Each row is a point on a tangle of strands that fork, close into loops and nearly touch. The rows are in no order.
Points whose rows are less than 93.3 apart are linked; no others are. Some points are linked to none.
Zigi: [ -8  44  -7  10 -27   6 -22 -22  36   3  -9 -17 -29  33 -25  26  11 -13
 -13  -8   2  18  22  15  -9  14 -37 -21  -4 -47 -13 -34 -11   4  52 -21
  20   8 -20  52   0 -11 -21]
ros: [ -4  25 -36 -29 -12  25 -17 -13  32  23  -7   8  -3   2  -8 -16   2 -13
  -5   2   5  13 -30  25 -17  33  -6  10  29 -20  23 -16 -32   7   8  52
   1 -17 -21  10   3  -3 -52]
bedu: [-30  27   2  14 -13  -8  15   0  30   5  -1  -2 -15  34 -10  19 -18  39
   0  14  20   8  20  36 -12  11  10 -37   9   1 -10 -18 -15   5  40  -6
  -7 -15 -25  66  21  11  -4]
suluf: [ 29 -35   8  10  23  11  25   6   3  -1  20 -15  -2 -46  16 -11  -7  22
   2 -11 -12   4  17 -12  -3   8   9   6   1  63  23  30   8   7   3  18
  31 -12  12 -33 -22   8  27]
zusig: [ 12 -21 -10  -2  39  36   9  -2  24  22  44 -33 -42 -14  23 -36 -15  -9
  -8 -41 -22   0 -10 -11  -5   1  -9  24   4  51  37  51   9 -35  17  -4
  26 -16   6  -8  -9  -5  18]
garod: [  7  -7  30 -14   1 -17  11  17  -6   1  -8 -23  -6  21  -9  -1  -8  -7
   7  14  27 -37 -16  -8  19 -15  11   8  35   1  -2  13  18  -6  -8   3
 -74  29  -6  20  42 -17  18]
Buli: [ 24 -55  14  40   0 -17 -19  17 -20 -16  -5  19  13 -14  -1  21  -7  24
  17 -27   3 -27  31  -7 -17  -7 -30 -29  -6  -4   6  -3  27 -13  -2 -13
  27   0 -10 -16  21   1  53]
Lunop: [ -4  14 -12  11   0 -10 -10  -3  24  -9  19  11  -9 -23   4  16  11  13
  -6  13  -9  25  20  11   1   0  -8  -9 -33  14  -6 -25 -22  -1  13 -16
   1  -1  14   9 -26  14   2]
Korap: [-40  30  24   7  -9   4  12   2  15   9  14 -10 -25  39  -7  15 -28   6
  -4   4  21   7 -13   6  14  -9  32  12  21 -15 -20 -35 -18 -16   1  16
 -65 -10  -5  62  50 -20 -11]
zuv: [ 17 -38  15  19  -3 -36 -23  34 -24 -15 -44  -3  17   3  -2  36  12  25
   8 -18  -9 -27  27  -3  -1  -1 -14 -27 -14 -20 -16  -5  24  -5   1 -20
  15   7  -2  -2  25   1  32]
Taka: [ 22 -52  -4   5  27  21 -29   8 -10  -1 -14 -43   1 -28   1 -27  28 -29
  -7 -26 -11 -28 -16 -28 -11  13   3  21  31  -3  27  21  27   6  -1  -8
  30   5 -31 -42 -11   9   8]
vokil: [ 16  12 -15 -40   4  18  -5 -19 -12  30  10 -15  -3   0  27 -43 -22 -15
 -15  -2  -2  11 -36 -14 -10  21  36  37  16   3  25  10  -5  -4 -24  39
  -9 -30  -3 -42 -23  -3 -20]
vov: [ -4  -1 -24  11 -23  13 -59  -8 -10  11 -14   0  12 -13 -10  -4  11 -31
  -9 -46 -15 -23  18  -6  -8  37 -65 -18 -28 -75 -11 -25  21 -50  22 -61
  34  11   1  11   0 -19   8]
tata: [-42  49  10  25   0 -15  26 -22 -31  10  23  11  13  22  37 -16 -25   3
 -22  33  -8  46  -5 -31  22 -30  38  21  -5 -19 -27 -13 -51   9 -45 -17
 -34 -15  31 -20   1  -3 -12]
Diro: [ -8  23  -7 -18 -12   2   6 -14   5  11  -9   1   8   0   4 -11  12 -14
  -6  21  -4  20 -11  -2   0  11  44   0   2 -28 -16 -15 -21  16 -11  25
 -33   1   4   7  -1  -5  -3]
Sukim: [ 21 -37  -3 -25  14  22   9   6 -10   3 -14 -43   7 -22  10 -18  37  -8
   0  -7 -10 -31 -12 -29  13  -1  54  27  16   1   1  20  20  14 -36   9
   1  11 -13 -51 -30   5   7]
Fifi: [-22  36   8   6   1   0  50 -15 -28  19   6  -3  28  33  24 -35 -22   7
 -24  43   5  33 -49 -24   7  17  32  13  38 -26 -11   2 -51  12 -23  20
 -47  -9  13  -4   4 -29 -23]
Gavu: [ 21 -35  14  36  19 -16   4  21   8 -10  10  17  -9   2   0  -5 -17  20
  12 -20   9 -27   7   2 -16 -15 -16 -14  15  51  19  36  19 -32  14   7
   8  -1 -10 -16  32  -6  35]
gema: [ -8   5  23  -3  -9 -26  -6  25  -4  -6 -40 -13   2  23 -14  34  16  13
  -7   3  -8  -7   7  -9  19   6   2 -29 -10 -36 -23 -25  19  -1  15 -39
  -8  23 -11  30  12  -3  22]
vis: [ 18  -8 -22 -45   9  23   5  -8 -17   6 -14  -8  19  -8  24 -34   0 -22
  -5  -4   9   0 -50 -12 -13   9  50  36  25  -6   9  23   9  21 -52  40
  -6 -14  -1 -54 -32  18 -27]
nud: [ 11  13 -17   6   1  15   2 -13  20 -12  32  34 -14 -53   6  14   9  -3
   2  -6   4  18   1  19  -6   4 -37   1 -26  38  22   9 -26  16  17   9
  29 -14  25  -7 -31  27 -21]
tok: [-35  41  15  10 -18   2 -11 -14   3  15  45 -23 -20  13  -2  -8 -10 -11
 -13 -18   0 -10  -9 -21  35 -30  22  37 -15 -41 -32 -37 -27 -22 -37 -25
 -54  -3  21  21  19 -24  12]
Dafa: [ -8   0 -12 -13 -21   5 -10   9   8 -14 -31   9   5  -5 -19  29  28   1
   0  12  19   4  17  26 -14   5 -28 -12   3  -8   8  -1 -15  37  51  10
  40  10 -23  15 -14  13 -41]
mus: [ -6   1 -26  -2   8   4   5   0  19  15  42  -9 -17 -13  19 -18 -18   8
   1  14  -8  15   4  31 -11   8   0  -1  -6  32   5  11 -18 -28  33  36
   0 -32   3  13   3   9   2]
vaz: [  7  24  16  12   6 -25  21 -17 -10 -16  -6  58  24 -13  17  29   4   5
   8  40  -5  45  23  12  -3 -19   4 -17 -34  23 -11 -19 -12  34 -28  -5
  19  12  26  -6 -39  32 -18]
desaz: [  4  20   0   8 -16  -4   9 -11  15  -7   3  61  -3   0  -7  32   0   9
   2  32  23  27  38  36 -10  -8 -37 -22 -27  15  17  -4 -28  34  17  11
  60  -3   3  19 -18  20 -50]
pir: [-16  41   4  -5 -25 -15 -10 -18   4   7  10  -2   5  27 -11  19   6 -19
 -22  -3 -14  29  18  -9  28 -15  -2   6 -27 -34 -41 -53   4  -7   0 -52
  -2  33  11  32 -19  -9   7]
kinu: [ 20 -13 -19  42   8  19 -17   9  -1  -8  32   5   5 -58   3  22   2  10
   3 -30 -10   5  16 -10  -7   5 -65  -8 -31  13  32   5   1  -4  24 -39
  30 -22  27 -25 -39   9  17]
mezos: [ -5  14   8 -20   0   8  15   6  13  16 -22  -8  -2  13  -5 -16   7   3
   0  25   7  -3 -18   4  11  16  41  -9  26 -30  -9 -24  -2  23  -1  18
 -41  -1 -15  40  18 -18   5]
zibos: [-19  19  -1   1   8   0   5  -1  17  12  30 -20 -27  21   8 -11 -24   4
  -6   9   9  -2  -6   6  13  -9  28   7  16   9 -14 -12 -16 -30   0  28
 -49 -20   6  33  35 -15  -1]
tole: [-15   0  17  21  -9 -59   0   8 -35 -13 -17  29  22  16 -16  49   0  46
   1 -28 -11  28  25   4  31 -13 -21   3 -44  -9 -27 -27  41 -25 -28 -78
   1  30  18   1   8   8  41]
sir: [ 10  -3  11 -13   0 -25  40 -13 -38  -7  -9  11  28 -19   4  22  30   0
   7  24  -6  10  22 -24  11 -17  43   9 -40 -20 -53  -1 -10  42 -59 -15
 -22  23  41 -40 -41  14  17]
dafab: [ 27 -20  11 -18  11  27  18 -12 -11   8  12  -8  -5 -52  25 -11  -1   8
   4 -10  -9   8  -2  -5 -12  15  42  21  -7  43  16  24  -2  11 -25  36
  22 -14  13 -49 -41  19   4]
zope: [-10   4   6  29  -8 -26 -16  20   8 -11   1  22   0   6  -4  39  -1  39
  -5  -6   0  20  26  14   1  -1 -42 -25 -31  -3  -7 -22  28 -16  17 -59
  19   5  11  14   0   8  33]
koguk: [  3 -45 -11  20 -11   6 -44  14 -30 -18 -33  -7  37 -12  -7  26  35   2
   6 -27 -14 -19  20  12 -31  17 -44  -6 -24 -46   3  -9  18   0  31 -32
  47   6   0 -12  -1   0   2]
sapo: [ 13 -19  14   0  10 -17  10  18  -2  -5   1 -20  -5 -11   5   0   1  13
  -1  12 -10 -16  10 -15  18  -8  20  -6  -1  26  -4  13   5  -2  -6   6
 -16   3  -1 -13  10  -2  35]
razi: [ 22 -14   7   2   0  -2  -4   2 -12 -28 -15   2  28 -38 -10  39  37  -4
   4   3 -21  -4  11 -15   9   2  -5  10 -26   8 -28   2   5  24 -19 -23
  16  26  14 -32 -51  15   4]
pup: [  9   8  10  -7  -7  22 -26  -2  14  20  36 -39 -31  10  -4 -40 -11 -23
   0  -7   8 -33 -25 -25  37 -17  18  23  21 -18   3  -2   4 -30 -18  -6
 -60   8   4  20  28 -46  15]
vugof: [  1  -5 -17  12 -16  -8 -54 -11 -24   7 -19  12  26  -5  -6  15  11 -24
  -6 -41 -19  -1  12  -3  12  30 -53   1 -42 -43 -22 -35  32 -46  13 -77
  34  24  29   6 -20   0  14]
mig: [ 11  -6   6  18  -7 -16 -48  11   3 -15   3   4 -10  11  -7  -2 -15 -18
   7 -29   8 -38   3 -13 -13  -7 -31 -19   7 -28  -4 -12  36 -61   6 -28
 -12   7 -16  15  45 -16  29]
voti: [ 13 -30  23   2  22 -28  37   6   5 -12  -9 -20   1  27   8 -12 -16  -7
  15  -7  10 -45  -9  -1   4  -4   9  13  25  62  11  44  28 -13 -10  13
 -35  25 -12 -14  26 -17  38]
Sul: [ 11 -37 -19 -42  28  39  -3 -11  13  12   3 -50   0 -21  12 -36  -4 -34
  -5 -28   7  -4 -20  -4 -19  21   8  39  21  37  43  30  30  11  -5  30
  41  -6 -21 -32 -32   4  -7]
zefi: [  8  -4  -2  -8  14   3  16 -11  -6   9  23  -5  -7 -24  33 -10 -20  12
   2  11 -12   7   9   4   4  10  42  10 -17  46   2  10  -9  -6 -14  31
 -10 -23  15 -25 -13  19  15]
rud: [ -6  10  -3  -8 -15   8  -5  -1  17 -11 -13  39 -16 -19 -23  32  21  -5
   0  15   8  21  24  23 -10  -5 -46  -4 -24  -1  13   5 -19  33  33  12
  49   4   4   8 -26  12 -43]
Binib: [-40  40  20  17 -16  -3  -1   5  25  -3   9 -19 -33  44 -21  34 -24  18
 -12  -8  20   0  -2   1  14  -9   5  -8  13 -23 -28 -32   9 -20  10 -20
 -41  -4 -13  73  45 -12   1]
lero: [  5 -10   2  -2  12  12 -17  -2  17  11  38 -33 -34   7   9 -32 -13 -14
  -2 -15   1 -29 -18 -25  22 -14  12  22  18  19  14  22  12 -41   1  -1
 -27   0  -4   9  17 -21  21]
Bavag: [ 14 -33  -1   3   6 -10 -26  15   3  -6 -14 -23   6 -27  -4   2  18   6
   0  -4 -12 -23   7 -14   3   0   1 -12   4   1   8   4  18  -2   8 -17
   4   6 -11 -22 -10  -3  19]
Fes: [ 11 -36   7 -46  24  -6  52   0  -4   7 -15 -26  12  10   7 -30  -6  -4
  24  10   6 -30  -7  -5  13   4  49  13  24  40  13  27  23  20 -26  31
 -13   7 -14 -22   9  -6  20]
taluf: [ 33 -61   9  37  26  27  -7   8 -14   0  -5 -23  24 -43   0 -17   9   5
   6 -43 -14 -23  23 -20 -25  -1 -23  12  23  20  43  36  33  22  -5  -1
  61  -9 -10 -45 -15   5  27]
mem: [ -5  44   9  10 -23  -6 -22  -9  19  15  -7 -12  -9  45 -19  23   6  -6
 -20 -20 -14  22  16  -6  18   9 -24  -9 -13 -40 -30 -48   9 -18  38 -53
   6  19 -14  48   1 -15   7]
Mekur: [ 39 -57  14  29  25  11   9  17 -10  -6  -4 -29  10 -43   4  -4  14  14
   8 -17 -12  -9  20 -33  -2   6   4   5  12  38  21  29  18  17 -13   0
  34  -3  -3 -40 -15   4  40]
sotos: [ 11 -18 -24 -18  19  36  -2 -13  20  18  44 -26 -35 -28  21 -23  -9  -4
  -2 -14 -19  11  -6  14 -11  12 -10  16  -9  43  26  29 -13 -26  24  31
   9 -29   5  -2 -14   5   0]
fev: [ 12 -20 -23   0  24  19 -10  -2  33  10  35 -27 -37   3  12 -40 -10 -14
  -5 -30  -3 -22 -24 -16   2  -1 -21   4  12  30  32  41  17 -41  20  -1
  16 -14 -12   1  15 -14  14]
Guku: [-24 -14   2  -2  18 -24  25   6 -14   7  38   4  -8  -1  27  -9 -32  27
   4  26 -11  13  20  10  11 -20  47  12 -11  45  -8   3 -15 -12 -17  31
 -25 -29  17  -2   5  18   9]
tiku: [  1  42  -6   1 -29  11  -5 -26  17   7 -17   5 -19  37 -27  37  13 -11
 -12  13  19  21  33  28 -13  10 -37 -20   5 -30  -1 -22  -7  29  58 -16
  35  11 -37  46  -8  -1 -46]
Sok: [  6  -5 -14  20 -12   1 -31  -2  -7 -14  -9  29  10 -14 -14  41  17  -9
  -1 -13   1   5  17  11 -12   8 -89  -9 -36 -29  11   0   4   1  44 -46
  47  11  24  -4 -32   1  -7]
Sogi: [  1  18  -6 -12  -4   0  -2 -13  -7  -2 -23  27  19  -9   4  -5  15  -9
  -3  13  -9  11 -14   2  -1   5  28  -4  -1  -3  -7  -8 -20  26 -20  24
  -7   7   8 -11 -23  19 -28]
git: [-14  17   2 -15  -2 -16  38 -11 -30  16  -1   4  23  15  22 -30 -17  16
 -10  37 -10  26 -25  -4   0  26  50   5  25   5   0  11 -26  10 -25  32
 -41 -20  15 -25  -9  -7 -11]
muzev: [-30  32  17  10 -19  22   3 -22 -11  23  30 -21 -18  19   7 -35 -20 -10
  -8  -1  11  -2 -27 -17  31 -19  29  29   4 -41 -23 -35 -35 -11 -34   8
 -67 -10  25  21  34 -43   1]
zimo: [  4  34  -8  -6 -15  11 -16 -18   3  10  12  57   1 -11   0 -30   2 -12
  -6  19 -22  41 -33 -30  12   5  -9   8  -9   4   6  13 -23  13 -44  24
  24 -12  18 -31 -21  18 -64]
lin: [ 14 -45 -14  36  17  15   3  18  10   1  16   3  -9 -35  -3   8  -8  28
   7 -17  -3  -4  17   0 -17  -2 -43 -18   0  33  36  31   3 -13  39  -3
  29 -25   9 -14   2   3  35]
Deze: [  0  26  -7   5   0   8  -3 -22  11 -10  29  65 -10 -42   2   5   1 -14
   5  17 -12  25   5   8   6  -6 -45  -2 -42  23  26   5 -25  28  -7   8
  47  -7  27   0 -28  28 -46]
pef: [  2  22   6   3 -30  -2   3  -2  -2  -2 -41  -5  -1  50 -20  46  24   7
   0  10  12  10  34  32 -17   8 -17 -43   1 -21 -10 -14  -2  33  56 -18
  27   8 -42  43 -18  10 -30]
dig: [ 16 -48  14 -24  24  -5  30  10   5   4 -28 -34  22  18  -1 -29   3  -7
  22  -7   9 -48 -18  -9  15   0  16  11  39  33  20  39  39  10 -18  19
 -10  21 -26 -15  18 -15  21]
molon: [-31  27 -29  18   1  -3 -23  15  38 -11  50  -7 -46  11 -10  -3 -32  19
   5 -18   1  19   8  -2  10 -31 -20  24  -5  -7 -19  -1 -14 -76  16 -23
 -29 -23  -7  44  21   0  -7]
teba: [ -6  16 -30 -35 -12   5  -7  -3  11  10 -11  18  14   9  -8 -24 -19  -9
  -1  12   8  27 -38  25 -18  40  -4   3  25   7  19   2 -21  13   0  64
  19 -19 -13 -19  -1  13 -73]
zibat: [ 13  -6  24   6  10 -21   6  13   8 -16  -6 -15  -9  22  -7  -2 -16 -10
   5  -2  15 -41  -9 -10   3 -19  -4  -1  31  37   2  20  22 -30   6   8
 -53  22 -16   3  43 -16  27]
Neli: [ -4 -35 -31  19 -14   9 -59   2 -18  -8 -24   3  12  -4  -9  10  13 -15
   6 -37 -11 -23  28  13 -21  25 -54 -24 -31 -73  -4 -15  23 -24  38 -38
  47   1  -2   8   4 -13  12]
lide: [ -3 -11 -25 -42   6  16   8   9 -22 -36 -32   7  40 -25 -15  -5  24 -13
  10   5   1 -22 -46   1 -27 -14  36  17  16  -7 -25   7   8  37 -38  32
  21 -11  -2 -42 -21  28 -47]
gevar: [-40  36   5  22  -2 -12  31 -14 -26  25  15   1  11  34  32 -26 -28  13
 -20  32  -2  31 -24 -16  19   0  33  18  11 -24 -17 -16 -58   2 -33   4
 -46 -21  17   4  20 -26  -4]
zef: [  7  25   9   8  -9 -15  29  -8   3  -8  -5  67  26 -15   2  27  -8   9
  14  36   1  32  21  31 -12  -7  -4 -25 -18  37  13  -1 -26  37 -10  22
  38   5  19   0 -28  29 -41]
vibi: [-34  35   8   0 -12 -10 -11 -17  12   5  28 -10  -3  16  -6   3  -2 -13
 -18   2 -10  12   2 -16  28 -12  28  19 -25 -32 -41 -49 -19  -7 -16 -30
 -37  12  21  28   4 -23  12]
bafu: [ -8  31 -18 -15  -9  19  -5  -8 -10   2 -23  37  23  17 -16 -33  19 -16
 -12  13  -4  10 -60 -31   4 -16  15  13  22 -46 -27  -8  -9  25 -45   9
  10  -6  -3 -19 -13   4 -73]
nen: [ 31 -48   7  48   3  -9 -18  23   3 -16   0  31   9  -4  -5  -4 -13  12
  23 -36  15 -43  30  -3 -29 -16 -34 -25  18  14  12  26  29 -14   9   1
  34  -5 -15 -13  36  -4  60]
vogak: [-11   5  12 -19  17  -8  34  -9   1   7  22 -13  -4  34  17 -27 -33  -7
  12  12  14 -13 -18  15  10 -15  30  21  28  29  -5   9   1 -30 -17  40
 -64 -13  -1  24  27 -25   3]
sobov: [-24  30  23   0  -4 -23  13   3   8  -1 -29  -4 -10  30  -9  33   9  10
 -14  13   0  13  16   5  13   6  23 -26  -7 -24 -24 -36   1  18   7 -16
 -16  14 -14  41   6  -2  12]
Mupuz: [ 11 -40 -11 -13  21  44 -19  -3  13  11  12 -49 -21 -31  15 -31  12 -31
 -14 -43  -3 -14 -22 -25  -4  18  -2  30  23  10  35  30  24   1   3  -3
  36   5 -21 -33 -18  -2   4]
faba: [  9 -28 -12  -7  18  -5  37  14  30   3  18 -12 -15  22   2 -21 -28   9
  17  -1  -7 -21  -6  23 -10 -15 -20  -8  11  66  33  33   7 -37  35  33
  10 -12 -17  12  30  -8  15]
pab: [ 14 -17 -16 -44   7  29   5  -4 -10   0 -12 -22  18 -22   1 -18  26 -20
   6   4   2 -17 -36 -15  -3   5  51  17  23 -11  -1  -2   4  21 -25  12
 -12  -1 -13 -34 -29  11 -13]
fus: [-18  29   6 -12  -7   3   3  -3  11   1 -35  -6   0  18  -8  12  13   5
  -3  24  -1   4   6  11  -3  11  21 -23  21 -27 -19 -30  -7  27  29   5
 -14   5 -19  44   2  -9 -16]
pek: [  4   4 -13  -1 -20  17 -24   0   6 -16  -5  35 -10 -10 -34  45  22 -13
 -11  -3   5   7  20  16  -5  -8 -86   4 -27 -30  17   6  -6  22  40 -18
  68  18   4  15 -22  -1 -48]
nerov: [ 15 -14 -28 -48   6  28  -9 -14   9  22   4 -25  -4 -15  16 -32  -7 -18
  -2  -4  -7   4 -31   3 -15  27  19  25  13  18  28  13   5   2  -1  42
   7 -18 -19 -30 -15   3 -12]
zisa: [  8   4 -11 -19  -5  11  -5  -3   7 -10 -16  33   9 -33 -11  -6  20  -6
   9  12  -4  11  -4   8  -9   0  -3  -1 -15  21   7  10 -18  32 -16  34
  34  -3   8 -13 -33  29 -43]
Ler: [-16   5  25 -29   1   8  34  16 -26   6 -33 -25  20  13  -9   4  46 -13
   6  29   3 -19 -20 -15  16 -10  35   8   9 -79 -47 -24   8  30 -21 -21
 -49  20   5  21   8  -3  10]
suto: [  0  -4  32 -20   5  -9  33   4 -26  -4   3 -21  -8  15  -1 -20  -7 -12
  10  16  38 -36 -12 -14  24 -29  33  20  21  -4 -15  17   6  10 -40  11
 -87  23   8   0  42 -15  23]
Zuruf: [  0 -23  -4 -19   6  -1  11  23  35  10  -4 -24 -12  21  -7 -20 -10  -4
  14  10   8 -25 -14  22  -7   2 -16 -14  26  36  33  23   9 -31  37  26
  -9  -7 -27  24  37 -24  14]
gigem: [ 13  28 -27 -23 -17  28 -38 -17  36   8   0   4  -6 -16 -11 -22  13 -29
  -3  -5   2  14 -35  -4  -4  20  -1  17  10 -24   3 -12 -28  15 -10  37
   0   0  -4  -6   2  -1 -46]
Kazat: [ 13 -20 -14  22   3  18 -11  10  15  -8  28  -1 -17 -54   4   9  14   6
  -4  -8  -8   6   8   2 -14  12 -40 -13 -18  29  33  18 -13  -1  34  -2
  19 -14  17 -18 -29   4   8]
tedi: [ -2   2  -5   4 -23  -2   4  22  -8 -12 -59  -5  11  19 -19  47  31  19
   1  19   9  -5  26  31 -23  15 -17 -27   3 -20  -1  -1   4  29  63  -7
  33   7 -33  12 -12   9 -22]
kavi: [ -4  19  -4 -13 -16  34  -7 -19  17  34  23 -26 -21   9  -1 -36  -1 -15
  -6   1  10 -11 -36  -7  22   2  32  20  18 -42  -2 -27 -12  -6 -18  25
 -53  -4   3  17  16 -44   4]
Kiso: [ -6   6   4 -12   4 -15  32  -8 -46  12  10 -15  -1   1  23 -33 -12   8
   0  22   9   0  -8 -16  11 -18  62   8   0 -14 -16   7 -27  19 -50  12
 -48  -9  24 -31  14 -13  23]
diti: [  6  24 -19 -19 -10  41 -43 -24  18  19  23 -19 -27 -28 -15 -27  16 -31
 -15 -19  -8   4 -23 -12  -1  22  16  30  -3 -20   7  -3 -17  -3  -7  11
  -5  -9  12 -22 -21  -1 -28]
div: [ 15  25  23   0  -1 -13   7 -26 -27  -7 -11  66  20   5  -7  15  16 -23
   6  30 -13  44  12  -7   9 -37  12 -10 -20  -7 -22 -15  -3  23 -49 -16
   9  32  34 -14 -45  22 -31]
Zeva: [  0  12   1 -15   0 -19  40  -6 -44  -3 -10  -7  21 -13  19 -13  17  -2
   1  28  -8  11   0 -24  -2 -15  59   1 -23 -33 -33  10 -27  46 -59  -2
 -39   8  27 -41 -16   2  23]
tigil: [  1  12  25   7 -14 -21 -30  22   5  -8 -20  -3 -18  34 -11  10 -15   1
  -5 -15  12 -31  -4 -14   6  -8 -18 -15  19 -30 -15 -10  25 -40  12 -27
 -45  20 -15  30  47 -14  21]
Fufip: [-11 -12  11  -6  17 -19  34   7   1 -10  15  -9 -10   6   4   2 -28  19
   7   9   3 -10  14  -1  12 -22  28  10   1  60  -6  14   2 -24 -11  29
 -28  -4   6  -5  26   2  17]
dev: [ 16 -36   1  25  -6 -22 -29  20 -35 -12 -52  12  38   5   0  40  24  17
   7 -27 -11 -17  27   7 -16  15 -32 -22 -29 -42 -15 -25  31  -3  16 -41
  42   8   8  -4  -4   6  25]
nar: [-10   2   0  20 -21 -43 -22   9 -27  -8 -23  25  13  26  -5  37  -5  34
  -1 -35 -13  15  25   9  12   7 -36 -27 -40 -26 -21 -35  43 -33   3 -76
  18  24   8  15   9   4  39]
tepir: [ 21 -12 -14  39   1  -7 -16   4  -7 -19  14  30  13 -37   4  39   1  10
  -3 -29 -12   9  14   3  -8   5 -76 -10 -38   4  14 -14   8  -9  25 -60
  36   1  34 -16 -32  12  26]
Vena: [-15   3 -19 -18  -9   9   6  -1   5  -7  -1  54   3 -27 -11 -13  -7   9
   9  21   8  24  -3  40 -15  10 -19 -10  -9  26  31  18 -34  35   4  51
  49 -20   3 -14 -12  23 -55]
zogin: [  0  15  11 -21  -1 -22  19 -12 -29  -9 -21  30  31  -1  -5  29  41 -21
   5  24 -14  28  11 -12   3 -16  23  -4 -22 -20 -50 -18  -7  38 -36 -25
  -5  35  23 -21 -39  21  -6]
zat: [  4  -9   6 -35  12  -6  35   0 -10  17   0 -15  11  12  10 -31 -18   1
  15  21   3 -23  -9   3   8  -2  52   3  17  22   9  18  11   3 -28  39
 -54  -6  -3  -3  16 -13  17]
vig: [-26   6  26 -14  -2 -11  42  -2 -41   3   6 -17  -6  12   7 -18 -20   4
   3  25  25  -7 -12 -15  19 -33  48  12   3 -21 -24   2 -14  18 -46  13
 -74  -5  24   1  41 -16  23]
luk: [  9 -36 -29  22  26  10  21  24  23   1  29  -8 -24  -5   3 -16 -24  29
   5  -9  -3  -4   6  24  -9 -10 -44 -14   3  55  29  47   1 -43  53  12
  29 -25  -1  -2  17   3  26]
bekeb: [-21  19  24  27 -10 -48   7  20   2 -21 -17  18  -6  34 -11  54  -7  54
  -5   2  -3  23  24  21   2  -7 -29 -28 -32  19 -17 -18  21 -12  18 -60
  11  10 -16  32  16   9  27]
kigob: [ 14  13   5  -3   0  -7  -1 -18  -6  -5   8  69   3 -29 -14  18  17 -19
  18  29  -9  32  16   9  18 -34 -23 -15 -37   8  15  -8  -2  30 -24 -10
  59   5  26   9 -32  17 -45]
bil: [-20  25  -8  -1 -15  -3   7   0  36  17  -9  -2 -11  20   3  12  -6  21
  -8  26  17  17  18  46 -15  29   4 -33   6  18   3  -6 -31  10  44  20
  13 -13 -13  44   6   8 -17]
Rolal: [-14  29  27   8 -12  -9 -11  27   9 -10 -24 -22 -28  39 -23  20 -14  21
  -8  -2  19 -12 -10  -5  12   2  -3 -16  29 -24 -12 -17  24 -26  11 -12
 -51   8 -21  60  52 -23   2]
las: [ 16 -50   3  34  35  31 -32   9 -25 -12  -6 -43  27 -35   3 -22  31 -20
  -4 -46 -14 -33  -5 -19 -24   5 -14  21  24  -9  25  13  46  20 -15 -11
  58   3 -25 -54  -7  11   3]
vabi: [-25  11  -7   5  10 -10  22  13  27   9  20   3  -6  16  13   0 -32  30
   2  23  -4  21  16  47 -14  10  15 -17   1  32   6  -5 -27 -20  28  36
  -5 -29  -1  34  14  14  -9]
Fom: [ 21 -17  16  23   7 -13 -43  -2  -3 -30  10  19  -7  24   9 -13 -19 -36
  23 -44  18 -57  12  -4 -24   2 -22 -10  33 -12  -6  13  46 -36   8 -18
 -19  24 -30  -4  42 -11  48]
Zez: [  6 -34  -4 -11   5  20 -17   7 -10 -15 -17 -36   8 -37  -7  -1  35 -15
   6  -4  -9 -13  -9 -19  -5  13   1   7   7   9   4   8   6  14   6  -2
  21   3 -17 -37 -23  22  -4]
Ropos: [-14  59  17  21  -8  -5  19 -31 -18  10  12  30  28  32  20   0 -12 -19
 -26  35  -4  53  -3 -29   6  -8  28   9   3 -28 -16 -21 -44  13 -24  -5
 -19  15  23   1  -7 -10 -21]
Loz: [ 16 -16  15  33   7 -22 -20   3   8 -15  12   7  -2  21   5  -8 -21  -8
   8 -28  13 -45   1 -11 -11 -10 -19  -3  29  33  14  34  26 -44   4  -3
 -18  16 -14 -16  44 -10  37]
Fuga: [-40  23  14  25  -6 -30  24  17  21 -14   4   9 -13  35 -10  44 -22  50
  -6  14  13  23  28  27   1 -13   6 -30 -16  20 -15 -20   1  -6  21 -30
  -7  -6 -25  55  17   9   5]
roz: [ -4 -15 -32 -37  -4  10   1   7   3  -7 -10  22  21 -13 -18 -15 -14  -7
  18  14  15  15 -23  36 -20  24   2   0  12  24  30  16 -19  23   5  69
  39 -24 -11 -33 -17  28 -51]

How many points has the smallest loop of links through each point below? Write 0 if it is on no loop.
las: 12
mig: 14
kinu: 0
Mupuz: 0

A fork is a point with three links, a tip a point with one. Leave the first point through the second and follow the links. Name the first fork or tip that comes.
vogak; zibos: Loz
pup; lero: tole
bekeb; Fuga: rud
Zez; Bavag: Taka
gigem; ros: gema
tigil; Rolal: zibat
fus; mezos: diti

A tip is a point with one link. Name the tips that can be reached along the links from each point below, in the order of the rows.
mus: tole, vugof, Zuruf, kigob
gigem: gema, diti
Mupuz: Sukim
gevar: git, Ropos
